Points on a hilly landscape, in no order, each with its height.
From any point a ball takes the steepest step (drop divided by distance) to one of its 2 nearest points. It stops when none of these is lower. Distance is the straight distance between rows; heights are no part of it.
K_416: [-41  -7  32 -15   2 -16 -20 -17   0  16  11 -14  -3 -41  11   6  -1 -27
  26  28  35 -27  16 -50 -14  23   4  15  56   8  31 -16 -18  50 -41  18
   4   2 -42 -53 -20  53 -19 -25 -11  40  64  -2 -16  33   1   8  39  40
  -6  11]  h=198
K_811: [  9 -37   1 -29 -17 -24  23 -10   3 -14 -32  34 -14 -12  -4 -35   3 -31
 -10  -5  -9  -2 -28   3   4  10 -24 -10  14   5   4   9  11 -13  -2 -19
  -9  -3  -4  -9  10 -13  19 -10 -26 -12 -27  19  25  29  26  39 -32 -37
   0  11]  h=156
K_187: [ 30  20   4  26  41 -17  -2 -15  -9  -1  -8   7 -26 -12  10 -47   6  -7
  63 -12  10  -5  18  13  -4 -27   5  30   6 -13  34 -39 -38 -22 -20 -14
   2  21   5   5   3 -13   8   2  49   0  -7   9 -30  11  -8   6  20  -6
   0  -5]  h=445
K_871: [-10  -9 -14   1 -31  -6   6   0  15 -52  22 -13 -20  43 -10   2  22   3
 -42  22 -41  -7 -19  35   8 -21  -1 -13 -34  -7 -36  46   3 -17  31   0
  17  -2  16  32   5 -28   6  43  21 -25  -1 -23  -2  20   9 -14 -42  -3
  17  -8]  h=585
K_234: [-30   6   4  38  26  15   9  23   5  -5  26 -27 -16 -20 -18 -45  25   4
  -2   4   3 -24  14  13 -19 -21  17  26  -6   9  22  -8 -16  -7  -1  -7
  -2 -10   1  11 -17 -20 -13  26 -14   9  14 -28 -42  20  11 -11   1  11
  13 -18]  h=671
K_692: [-30 -18 -35 -33 -31   1  10  -5  24   2 -16   7   2 -23  -5  -1  -8  -2
 -21  -5  27  24  21 -46  -8  11  13 -30  -3 -11 -21   0  17  -5 -19  16
  13  -3 -27  11  -2   6 -47  -4 -32  23  15   1  12  47  37  -7 -27  32
  -6 -15]  h=415
K_74: [ 42 -19  -4 -34   3 -21  21  30  29   5 -47   7  -8  37   2 -12  -2  30
  21   3  11  40  -7  42   0 -38  -5 -28 -32 -18   4   4  -9 -49   6   8
  -3 -28  24  15   1 -40  32   2  23  -6 -36   5   4  -8  -4  34 -29 -32
  40  -8]  h=145
K_357: [-40  -9  21 -17  10 -15  16  18  40   3   6 -22  -5   3  -5  11  27  20
 -33  22 -14 -35 -19  33 -15  -4  27  -7  -4  10  10  30 -11  -6   9  20
 -15 -34  18  17 -22 -17   7   2 -21  10  22 -25 -28 -25  -2  20  49 -20
   6 -18]  h=743
K_699: [ 45   8   2  23  34   0   7   6 -36 -11  -6  21   9  27  18 -22 -20   4
  24 -11 -34  14  -2  21  24 -13 -28  12   9   2  10 -25  -9 -17  18 -41
 -17  17  27   1   3  -9  23 -22  25 -46 -51   5  27 -28  -7   0   2 -42
  11  14]  h=535
K_502: [ 18   5   1  21  18  -1  18  33  22 -15 -10   0  -9   4  10 -15  -3 -11
  38  -7  22  18  30  31 -30 -39  20  -2  11 -14  16 -36 -42 -34  40  -9
  -5 -20  47  27  -7 -13   9  -4  36 -10 -22 -28 -10   7   0   8  -8  -9
  49 -28]  h=550
K_698: [-23 -24 -10  50  16  12  23 -11  11 -26  36  -1   7 -61 -33 -47 -12 -19
  -2 -44  -9  17  14 -41  -9  23 -39   7 -12  21  -2  17  -8  12  -4 -14
   3  28 -18   7   9  10 -23 -12 -53  -3 -20   8   8  12  -3  14 -15  37
 -22  28]  h=266
K_644: [-22 -32   2   8  10 -14  -2 -28   9 -31  28  20  -9 -11 -23 -25  -7  14
 -36 -52 -37 -15 -28 -17   7  38 -55 -24  -5  28 -12  19   0   2 -16 -12
 -16  44 -14  27 -18  22  12 -31 -46 -37 -49  22  36 -24  17   3  40 -22
 -34  39]  h=336
K_121: [-20 -36  28 -47 -14 -17   4 -10  -4  15 -21  13 -19 -16 -10  -9  43 -18
  -8  49   9 -34 -39  -6   2  20  -4   0  30   3   8  20  23  25 -42   9
  -9 -14 -43 -22   1   1   7  12 -26  34  34  -8  -8  63  29  42  -9 -21
  14  22]  h=290
K_69: [-18 -27   9 -28  13 -29  18   5  32 -10   0   9  -9  27   7  -3 -20  31
 -22 -10 -11  18   6  -4   9   6  13 -32  14  17  -6 -12  17 -14 -12   6
 -28  -8   8  22  -9  -9   1 -10 -16 -22 -31 -15   1 -12  28   6  15 -21
  -9  -9]  h=783
K_617: [-39  17   0 -12 -33  -5   3   2  34   1  13 -32  -8 -18  -6   5  40 -43
 -35  41  10 -28   4  28 -12 -19  58  19   0 -21 -18  21 -12  29  25  29
  28 -48   6   4 -10 -15 -22  14  -2  24  58 -46 -33  33   3   2 -22  25
  -4 -27]  h=663
K_915: [ -4   2   0  18   4  10   5  23   5 -30  11 -15 -19  26 -15 -25  27   2
 -10  22 -19 -13 -11  39  -9 -32  12  11 -21  -3  -3  18  -2 -22  23  -9
   8 -10  21  18  -6 -36  10  33  15 -12   1 -31 -17  24  12  -8 -38 -13
  38 -16]  h=629
K_826: [ -6 -26 -21  46  36  21  12 -16   2 -21  28   6   3 -60 -22 -55 -30 -29
  25 -58   8  25  33 -51 -11   8 -41  20  25  10  23 -18 -27  -5  -7 -31
   0  46 -11 -19  18  23 -31 -34 -44 -13 -36  34  22  19   1  -8  21  41
 -21  19]  h=178
K_176: [ 10  -5  -6   8   9 -10  32  11   6 -14  -4  15   0 -20   8 -22 -13 -33
  42  -3  21  40  48  -7 -18 -18  12  -6  22 -11   6 -46 -17 -12  26  -9
   5 -16  24   7  12  -3  -5  -9  21  -9 -20 -18  -3  30   8  28 -37  11
  22 -15]  h=528
K_584: [ -3  -2  22 -40 -28  -7 -17  -9 -11  25 -18  12  -9  10   3  38  16 -14
   2  52  18 -30 -46   6   0  22  14  -7  25   0 -14   9  41  47 -23  14
   3 -13 -26 -35   3  16   9  14  -1  29  45 -19   3  35  10  25 -18 -19
   7  10]  h=329
K_998: [ 43   3 -17 -17 -33  -5 -33  -7 -30  16 -27   0  12  24   7  -2  26   9
 -35  12 -42 -34 -54  29  34 -10 -26  16 -42   2  -2  42  18 -33  -9 -13
  -7   3  -6   3 -10 -31  34   8  20  -9 -13  36   6 -37 -11 -19  -7 -60
 -12  11]  h=573
K_330: [ 39   0   6  36  36  -1   4  15 -37  -1 -14  11   1   2   2 -61   9   3
  17   5 -43 -25 -35  36  30 -13 -30  38 -10   9  29  -1   7 -16  -5 -39
 -16   9   1  -8  -9 -40  28 -11   2 -16 -23  10   2 -24 -12  -4  -7 -62
  11  24]  h=498
K_433: [ 23 -42  23  25  60 -13  32 -11 -22  -8   9  25   6 -27 -16 -48  -1  10
  48  -1 -34  14 -10   8  25   8 -48   9  -2   7  18 -17  29  22 -35 -11
 -22  22 -29  -3  20 -17  20 -11 -30   3 -24  29  -7   5 -11  48  13  -7
 -22  39]  h=364
K_930: [ 29  25 -13  -9  -7   2 -32  -4 -36  -4 -18  27  -7  40  10  47 -34  11
  24 -18  23  13  21 -17  -9  10 -14 -21  18 -19 -13 -40   1  -8   7  -4
  11  30  12 -18   3  41  -1  -7  35 -25 -15  26  36   1  19 -33  11   5
   1  -8]  h=225
K_233: [-18 -23  13 -50  -3 -12   5   6  29  18 -24 -16 -19   4 -27   6  58  20
 -25  47   7 -46 -51  51 -17 -12  18  -5 -19  -2  12  38  11 -14 -14  27
   0 -39  -5   4 -13 -42  24  16 -19  28  28   1 -32  19   3  29  13 -39
  23  -4]  h=758
K_574: [-31  -4 -16  12 -34  -2  10 -15  28 -60  30 -22 -17  13  -8  20  34  -5
 -47   8 -38 -18 -22  35  -4  -3  -8 -10 -43  -8 -35  71 -35  -2  42  16
  27  -6  10  46   4  -9  -2  34   8 -10  30  -5  -6   4  -7   0  -7  28
   3 -10]  h=538
K_896: [-26  18  15  41  23 -12   4 -42  17 -40  49 -27 -16 -41   0 -24   3 -11
  32 -11   0  -6  45 -26   4   8  10  22   5  -9  13 -23 -37  23 -17  13
  17  28 -21  18   4  19  -9  15  18  18  23   2 -42  10 -10   6  23  52
 -32  -1]  h=590
K_379: [-30  26  11   1   2  12 -14   8  14  26  17 -27  24  -1   7  43 -21  34
 -23 -19   8   7  25 -32   1  29  31  -9  -5  21  -3   3  21  12  -8  23
 -11   1  -2   5  -8  22 -17 -12 -16  13  12  -6 -16 -54 -18 -32  36  24
 -31 -15]  h=695
K_941: [  0 -39   8 -69 -14 -24  20   7  66  10 -53  -1 -24  -1 -12 -17  43   0
 -29  30   3 -34 -44  53  -7 -20  19 -11  -6  -5  16  33  -8 -43  -7  14
  -5 -47  13   8  -9 -59  31  -2 -13  14 -12   7 -21   7   2  34   3 -57
  25  -5]  h=769
K_933: [-11   8   8  29  37   2 -30  23  -6   6  10  -1 -17   0  19  17 -38   0
  63 -13  59 -13  56 -14 -25  -5  36  14  79  -9  29 -83 -35   3  16  -8
  -7  11  21 -11 -20  40  -6 -17  35 -19  12 -13  -1  -7   0 -59  47  21
  28 -21]  h=549
K_16: [ 29  30 -12  63  29  48  16  33 -37  27  29 -10  31  14   7  12 -31  36
  27 -31  -3  37  40 -14   0  -8 -10  27  -7   8  14 -25  -3 -15  22 -27
  -4  15  25  -8  12   2 -10  14  17 -14 -22  -2   4 -51 -36 -39  13  14
  14   4]  h=348
K_383: [ 34  34   4  60  56  28   1   3 -42  20  33   0  18  -1  22  -8 -16  -4
  53   3  -1  13  33   1  15 -15  21  52  41   9  29 -58 -20   5   3 -38
  -9   9  30 -24   9 -10  -4 -10  38 -20 -22 -18 -12 -30 -41 -29  19  -5
  11   3]  h=519
K_810: [ 27   9  -1  -6 -25   9  -4   8 -15  23 -19 -18  14  17  -4  56  20   9
   4  45  -3  10 -23  45   3 -12  12 -14 -45 -19 -17  39  40  16  20  26
   6 -32  -2   7  29 -18  12  29  16  32  51   5 -18   9 -30  16 -39   9
   7  -7]  h=592
K_274: [-17   6  -4  12 -30  10 -21 -21  -6  -3 -10   8   7 -21  12 -19  14 -76
 -51  -4  -6 -41 -31  -9   6  17  28  50  37   5 -11  21 -25  19  17 -16
  -8 -21   9 -15  -7  -4  -8 -14 -14  -4   0  -9   9  -9  14  -2  -3 -26
 -29  -2]  h=578
K_741: [ -5  19  -4  57  22  55  -1  18 -23  14  38  -8  16   2 -20   8 -34  37
  -1 -42   1  17  33 -43   3  19 -17  20   4  15  -4 -16  16   6  -3 -20
   6  36  -3 -19   7  19 -22  11 -24 -11 -25   1   9 -26 -14 -52  10  27
  -9  11]  h=201
K_386: [-10 -24  19  -3  63 -10   8 -17  13 -17  44   3  23 -29   7 -13 -35  -9
  53  -7   4  38  57 -54  20   8  -1  -1  55  15   3 -60   4  27 -28  -1
  -8  33 -18 -25  22  38 -11 -45 -10   1 -17   7  -1  13 -15  20  32  53
 -26  10]  h=150
K_887: [-42 -22  32  -7   6 -10  -1 -13  -4  -7  10   0 -10 -33  -5 -22  26 -28
  -5  22   9 -31  -8 -31  -8  27  -5  16  38   6  17   9 -13  32 -33   5
  -3   2 -39 -28  -9  30 -16  -6 -29  23  29 -11  -5  45  28  25  26   9
  -8  16]  h=243
K_51: [ -6  14 -18 -12 -39  33 -40  -2 -20   8 -32  17  -1   7  11  -6  19 -52
 -57   3  -3 -58 -46   2  12   2  22  43  21   1 -13  19  -5 -13   9 -25
   4 -11   6 -24 -16 -17   7   5  -1  -6  -4   1  21   0  20 -28 -21 -45
   3 -10]  h=627
K_312: [ 25  -2  29 -16   5 -19  -3   5  -9  13 -16   9 -10  28   9  19  11 -17
  31  49  15  -3 -18  27   2  -3  23   4  36  -4  -2 -18  22  30   2   1
  -6 -17   4 -27   8  -6  23   1  40  -2  11 -43 -14  23  -7  22 -37 -31
  21   4]  h=396
K_876: [-10   6   9  -1 -20 -13   0 -40  -1 -40   9  20 -13   8   6  18 -17 -30
 -11  -4  -5   4  -1 -17   3  24 -14 -18  18 -17 -34   4   1  39  12   1
  21  23  -9  -4  13  37  -9  -3   8  -7   6  -9  25  29  20  13 -17  10
 -15  13]  h=373
K_420: [-65  25   8  -5 -25  -6  -9 -28  35 -27  26 -47 -12 -34  -8  20  23  -7
 -26  20  21 -24  25 -23 -12  30  24   0  -7 -18  -7  22 -30  54  -5  42
  37 -11 -30  12 -25  34 -26  12 -13  33  71  -6 -23  11   8  -3  17  55
 -23  -5]  h=631
K_454: [ 21  -4  25 -16   5  -8  11  29   8  28 -43  16   4 -14  11  -9  15 -44
  22  28  24 -14 -14  34 -14 -15  26  13  42   1  22 -15 -11   3  17 -10
 -14 -41  20 -33   0 -12  22 -26  14   3  -2 -31 -15  15  -3  35 -19 -39
  28 -15]  h=460
K_483: [ 26  16  -1 -29  14 -15 -20  26   1  39 -30  -7   6  49  22  16 -15  52
  21  -3  16  26   9  11   5 -18  23 -12  -8  -6  10 -24   6 -35 -20  16
 -18 -10  14   9 -14  -8   8  -9  43  -8 -15  -1  -5 -42  -5 -18  32 -21
   8 -21]  h=431
K_32: [ 23   0   0  16  56   0   0  -5 -18   2  -6  19 -11 -27   7 -47  -9 -22
  61 -19  16   1  23 -11  -5 -14 -11  28  47  -4  41 -51 -28 -14 -18 -30
  -5  25  -1 -35   9   8  -7 -23  13 -10 -16  22  -1  26   7   4  33   4
   2   3]  h=369
K_767: [-17 -56  -1 -19  -8 -39  26 -24  28 -41   5  30 -22  -8  -9 -51 -10 -24
 -28 -31 -31   1 -29   3   0  18 -39 -24  17  26   5  17  -8 -12   2 -20
 -20   8   8  20  -6  -7  16 -27 -44 -37 -42  18  33   6  33  23  -3 -33
 -12  25]  h=262
K_922: [-39  20  12  -7  -4  18  -1   3   5  46  25 -35  19 -31  -8  25   3  11
   0  32  31   5  21 -41  -6   9  30   2   0  21  -2  -6  45  61 -24  32
  10 -15 -39 -22  -6  12 -30   5 -33  52  68 -23 -33  15 -19 -12 -12  47
 -11   7]  h=219
K_542: [-60   5  13  -5   8 -20   2  11  51  -7  19 -29  -3 -11  10  23  -5  20
 -19 -12   7 -23  36  -2 -10  12  46 -15  12   2  11  -4 -26   2  14  28
 -15 -17  12  34 -27  21  -6 -11 -11   4  19 -27 -30 -42   2  -5  60  25
 -16 -27]  h=721
K_662: [ 17  33 -20  33 -36  37   3   9 -30 -10   2   3  21  24   3  60 -15  11
 -12 -12 -14  18  -7   5 -14   5 -40  -9 -46 -14 -24  38  -1   7  37  -2
  16  21  15  -2  21  25  -7  25  12   6  18  18  14 -17 -31 -22 -18  36
  12   0]  h=488
K_860: [ 11   8  -3  35  24  10  18  35   3 -19   0  10   4  17  26   5 -33   1
  26 -43   3  18  31  25 -29 -28  -3 -15  10  -4  15 -27 -51 -33  65 -21
 -19  -4  54  37   2  16   9 -13  26 -24 -23 -11  18 -26  -4 -10  25   2
  45 -18]  h=611
K_971: [ 48   4 -25 -32 -11  -7 -11  -7 -29  10 -23  25   4  33   3  15 -28  20
  15  -6  10  47  16 -19  15  -2 -12 -30 -13 -16 -19 -29  28 -25 -16   1
   9  12  -5 -10   9   0   1   4  17 -20 -45  19  36   3  23   0 -28  -7
 -12  -1]  h=57
K_725: [  9 -20 -22  14   1   0   1   1 -12  -7   6  19  10   6 -13 -23 -29  24
 -22 -63 -38   8 -23  -6  13  11 -62 -24 -34  25  -4  14   8 -26   0 -19
 -21  35   6  22 -16   2  11 -29 -28 -37 -50  33  40 -53  -1 -11  20 -27
 -19  31]  h=386
K_20: [ 60  19   2 -47 -11 -29 -33  12 -12  31 -31  -5  11  76  30  35   0  50
   6  24 -10  23 -14  25  25 -25   0 -24 -21 -13  -4   3  10 -35 -21  10
 -17   1  11  10  -4  -9  26   5  67 -19 -29  -2   8 -39 -12 -24  17 -34
  12  -5]  h=481
K_470: [ -7  -8 -26 -11 -28  11 -14 -14 -18  30  -2 -20   4 -35 -25 -35  53 -25
 -39  19  -5 -36 -39   1  16   0   9  40 -25  12   1  30  37  -7 -24  -1
   8 -13 -28   0  -4 -44   0  20 -34  20  22  24 -15  19   7   0 -43 -20
 -24   9]  h=632
K_589: [ 19  -5  -9   5 -42  11  12  -7 -25 -25 -18  25   4  22  -1  36 -13  -8
 -27 -10 -25   6 -40  22  -5   7 -51 -29 -37 -11 -21  45   7   3  40 -10
   5   8  18  -3  20  11  14  10 -10  -8  -5  15  35  -4  -7  22 -32  -6
  11  13]  h=423
K_96: [ -2  21   9  -4 -12   1 -34 -28 -26 -15   5  26  -6  20  12  46 -28 -21
   8   1  18  -9   8 -35  -1  28   1  -5  44 -15 -23 -28   3  36  -3  -4
  22  33  -8 -33   3  55 -14 -13  20 -12   8   1  32  20  19 -25  10  14
 -14   2]  h=307
K_649: [ 40  12   1 -49 -25  -9 -34   2 -15  25 -27  -6   6  57   6  34  19  38
 -30  39 -20 -12 -41  30  25 -13   6 -13 -33   1 -12  27  35 -26 -18   8
  -4 -13   1  -3   1 -29  26  20  28   1 -11   4   2 -14  -4 -20  -9 -43
   6  -6]  h=530
K_709: [  4  -4  10  32  41 -29  17 -32  11 -32  44   0 -19 -20   5 -53   5   2
  58  -8 -16  13  41 -14  10 -18  12  14   3   0  11 -47 -17  -9 -31   2
  -1  30  -7  36  10 -12   5  19  32   5 -14   1 -36  22  -7  19  14  28
 -15  -1]  h=529
K_512: [-32 -16  17 -18  34 -30  31  17  41   5  -7   3 -12   8   6 -20   7  34
 -20  -9 -29 -21 -14  30  -2  -3   7 -13  -1  19  19   5 -13 -16  -7   7
 -33 -15  15  37 -22 -17   8 -21 -16 -11 -10 -10 -13 -38   9  20  67 -42
  -3   4]  h=760
K_85: [-28 -12 -21  16 -20   9  18 -17  14  -7  18  -6  12 -39 -23 -16   5 -13
 -31 -14  -6  19   4 -37   1  21  -9  -3 -28   8 -28  29  22  17  -6  10
  14   8 -24  18   7  -1 -34  -1 -43  12   5   1   4  15   5  12 -40  27
 -30  10]  h=352
K_423: [-69   4   3 -20 -25 -10 -12  -8  30 -10  11 -33 -16 -28 -10  -4  44 -27
 -45  31  23 -50   4  -2 -17   5  49  17  14 -17   7  20 -34  23  -3  27
  18 -36 -12   2 -31  12 -25  12 -22  24  52 -30 -24  20  27  -2  26  23
 -18 -19]  h=645
K_842: [ -8  12  15   7 -13   2  -3   2   5  15 -17   6   9 -26  19  11   1 -60
 -13   8  18 -27 -10  12 -18   5  25  26  34   1   5   0 -26  26  27   0
  -8 -33  16 -30  -3   8  -2 -22  -3  10  23 -17 -15  -4  -3  20   7 -12
  -5 -18]  h=520
K_344: [ 35 -26 -16 -48 -49 -16  21 -19  -6 -15 -29  34  -7  38  -4  32 -31  16
 -24  -9 -13  35 -33  24   8  -7 -45 -67 -30 -11 -20  22  18 -12  19  -4
   0  -4  23   2  27  -2  25   6 -11 -18 -38  24  53   6   7  35 -47 -21
  11  17]  h=350
K_98: [ 15  30 -23 -18 -14  21 -32  37  -7  47 -37  -8  13  26   9  30 -12  43
   5 -17  34  12   9   2 -19 -10  23   0 -26  -7  12  -5   1 -46 -13  18
   3 -16  19  -9 -11  -6 -13   8  11  14   7  22   0 -37  -7 -45  25   2
  10 -40]  h=378
K_535: [-18  15  20  15  28  20  -6   5 -11  40  14 -13  25 -12  13   0 -15   2
  -8 -11  -2 -10   1 -21  15  22  33  28  37  28  14 -19  11  17 -22  -5
 -23   1  -5 -23  -6   7 -12 -26 -16  -5  -5 -15 -11 -41 -16 -25  34  -7
 -31  -9]  h=662
K_61: [-57  20  17  30   7  -5 -15 -49  23 -28  46 -50 -13 -51 -14  -8  17  -4
  -9  -6  19 -25  40 -44   2  35  11  26   1 -10  15  10 -47  43 -26  23
  31  23 -39  11 -17  36 -20   9  -7  24  39  14 -31  -2  -2 -15  42  61
 -44  12]  h=617
K_533: [ 21 -12 -22 -14 -39   4 -30 -15 -22  20 -16  -5   8 -15  -4 -33  46 -20
 -40  11 -31 -55 -70  20  35   4 -15  42 -29  15   3  38  34 -23 -16 -10
  -3 -10 -23   8 -13 -50  36   7 -16   5   2  43  -2 -30 -11  -1 -27 -70
 -19  23]  h=603
K_3: [ 15 -35  -3 -68 -31 -20  18 -12  13  16 -44  27 -11  -8  -3 -15  22 -17
 -16  28   1  -1 -30  -5  19   6  -1 -14   6   1 -12  13  40  -4 -36   4
  -3 -17 -28  -8  19 -26  13   7 -18  14 -13  14  15  47  30  38 -50 -31
   2  18]  h=253
K_977: [-21  12  16  30  11  -6 -17   1   5 -48  31   0 -21  22  24  35 -37  -6
  38 -17  26  -6  54 -18 -18   4  22 -15  52 -18 -10 -58 -32  11  40   2
   6  22  20  28  -5  49   6   3  46 -17   9 -18  17   4  14 -28  21  34
  26 -13]  h=503
K_360: [-18   8  16  13  -5 -18  -3 -14  21 -59  11   4 -32  23  20  17 -17 -17
  12 -13   5  -9  17   4 -20   0   6 -17  19 -21 -11 -12 -43   7  35   3
  10  11  15  27   1  33   8  13  37 -13  11 -13   2  19  18   4  12  18
  14 -16]  h=449
K_451: [-12 -15 -20  -5  -2   0  16  13  13  10 -14   4   8 -36   3 -20 -19 -24
  11 -14  36  30  52 -38 -17  -7  22  -2  25  -9   8 -32  -5 -17  -1   2
   2 -13  -6  -5   0   4 -36 -17 -10   7   1  -8  -4  33  25   0 -18  28
   3 -24]  h=464
K_701: [-14 -10  12 -17  23  -7  -5  -1  -1  21 -27  16 -16 -33   1 -36  15 -11
  20 -11  21 -32  -8 -11 -22   5  -9  15  33   4  43 -17 -24 -15 -33  -7
 -13   9 -23 -27 -14  16  -5 -23 -14  13  11  20  -6  24  26  16  53 -12
   2  -3]  h=297
K_331: [ 31  17 -32 -24 -36  11 -12  -5 -22  13   7  -5  20  27 -15  26  -4  38
 -34  18 -19  44  -2 -18  27  -8   2 -33 -64   2 -48  16  64  -3 -11  14
  14   3 -16  21  10 -26 -19  30  -8   1 -12   2  15   0   4 -26 -53   9
 -20  -1]  h=361
K_34: [-39  12 -11  13 -19  16   3 -25  27  -7  41 -27  15 -25 -27  19   6  19
 -48 -14 -12  22  16 -44  14  40  -1 -27 -44  14 -54  38  28  41  -3  25
  25  20 -36  38  10  13 -32   3 -43  11   8 -14   2   0 -10 -13 -34  51
 -36  23]  h=412
K_520: [ 27   8 -15  22  -4  11 -10   8 -30   3 -10  15  25  27  17   4 -25   9
 -19 -44 -35   6 -12   6  13   0 -41   2 -16   7  -2  14  -9 -29  21 -27
 -21  27  23   7  -1  11   5 -22  10 -35 -38  28  34 -56  -8 -32  25 -23
  -5   8]  h=446
K_847: [  0   0 -13  45  40  49   8  12 -18   5  24   5   3 -22 -24 -18 -46  24
  35 -52  24  30  47 -53 -12   9 -29  18  31   3  20 -47  -3  -6  -9 -24
   9  45 -10 -34  13  26 -30  -3 -27  -8 -30  26  19   2  -3 -41  33  31
  -2  11]  h=64
K_95: [ -3  41 -13  -3 -29  21 -17  -5  -8   7  34 -23  22  23  -7  46   1  30
 -44  11 -22  25  12 -25  20   6  19 -25 -46   9 -52  30  51  24   8  20
  19  12 -12  24  13   5 -31  24  -3   7  13 -20   3 -10 -13 -47 -35  39
 -26   1]  h=448
K_718: [ 21  17  21  19  52   7   4  14 -24  48  17  -7  26  -1  22   2 -20  14
  51  11   7  19  15   1  16  -4  29  25  35  21  24 -47  14  18 -17  -8
 -22  -9   8 -30   0  -5   2 -19  15  -5  -1 -23 -21 -40 -40  -1  20  -6
  -7  -5]  h=614
K_801: [ 36   0 -20 -57 -11   8  -5  42  25  26 -65  13  -6  25  -4  11   3  10
  23  12  58  21   0  22 -11 -26  20 -27  -9 -21  -4  -4   2 -44   3   6
  12 -37  19 -21  -4 -25  18  -2  31   3 -28 -10  16  21  11  14 -43 -24
  54 -23]  h=247
K_177: [-29  14  25   2  -8   7 -15  -1 -10  44  13 -24   2 -29   7  17  -1 -24
  24  34  44 -28  11 -21 -21   8  27  26  36  11  21 -19   1  56 -21  16
  11 -20 -24 -55 -16  30 -18   0  -3  42  74 -26 -36  18 -16  -8   4  33
   1  -2]  h=149
K_809: [ 23  21   3  23 -15  24   3  31 -23   2  10 -20  28  41  11  60  10  33
   5  18 -23  14  -7  34  -9 -22 -29  -7 -50  -7 -15  40   8  -5  34   8
  -1   0  17  16  23   9  17  39  36  11  30  -1  -5 -22 -44 -10  -8  30
  36  -8]  h=539
K_727: [ 19  -8  11  50  47   7  26   3 -21   0  -1  14   0 -34 -10 -48  -4   4
  27 -26 -36 -13 -27  21   5   5 -53  17 -16  14  32   5   0   7  -1 -30
 -24  20  -3   2   4 -14  13 -17 -30  -3 -12  28   3 -29 -17  27  30 -29
  -7  35]  h=432
K_336: [ 24  27 -31 -41 -24  22 -37  39  11  35 -54  -2   2  32   1  36  12  18
   5   9  48   0  -3  25 -18 -27  39  -5 -26 -25  -7   9  -8 -49   6  10
  20 -31  29 -16 -11 -21   0   8  41   8   0  -1   1   3  -8 -31 -19  -2
  42 -44]  h=315
K_507: [ -4 -12 -25  24 -39   7   5 -12   2 -46  -2  17  -3  -2  -9  13   6 -21
 -34 -32 -32 -10 -46  28 -19   3 -52 -11 -51   1 -10  73 -34 -12  49 -10
  10   7  19  24   1  -2   9   8 -12 -13   9  23  19 -17 -16  10 -10   4
   6   6]  h=480
K_28: [-15  14   7  22 -17  19   0  -2  -8   7  15 -27   6  -9 -13  27  36 -27
 -26  31 -13 -22 -26  41  -2   1  16  22 -26  -9 -14  46  15  40  30  18
  15 -30  -4   2  19 -12  -4  25  -7  29  61  -9 -27  10 -20   9 -28  14
  -5   0]  h=630
K_867: [ 14 -27  20  10  59 -12  29  -6  -9  -7  27  22  22 -15  -1 -26 -26   7
  55  -1 -11  51  31 -29  19   0 -20  -6  20  14   1 -49  30  23 -28  -3
 -17  21 -15 -17  28   7   4 -21 -19  -1 -28   8  -1   6 -15  44   5  26
 -16  23]  h=265
K_577: [ 56  11 -36 -15 -30   4 -20   1 -41  11  -5   6  22  42   4  23 -19  42
 -17  -4 -16  53  12 -11  28 -14 -22 -30 -55 -10 -30   4  34 -34  -6  -2
   8  10   2  10   0 -12  -2  22  21 -20 -47  16  31 -28   5 -33 -30   0
 -11  -3]  h=237
K_372: [ 30 -25  -4 -36 -16 -24  37  -1  17 -15 -27  20 -15  37  -2  16 -18  38
  15   4   2  55 -11  32  -4 -17 -31 -62 -43 -16 -11   6  10 -14   5  20
  -2 -17   7  21  21 -19  28  23   1   1 -21  18  15  14   2  53 -39   0
  23   5]  h=264

Where does a ball stop that starts at each point below?
K_502 | K_847
K_542 | K_847
K_699 | K_811
K_420 | K_177
K_51 | K_177
K_234 | K_74
K_274 | K_177
K_977 | K_971
K_649 | K_74
K_809 | K_74
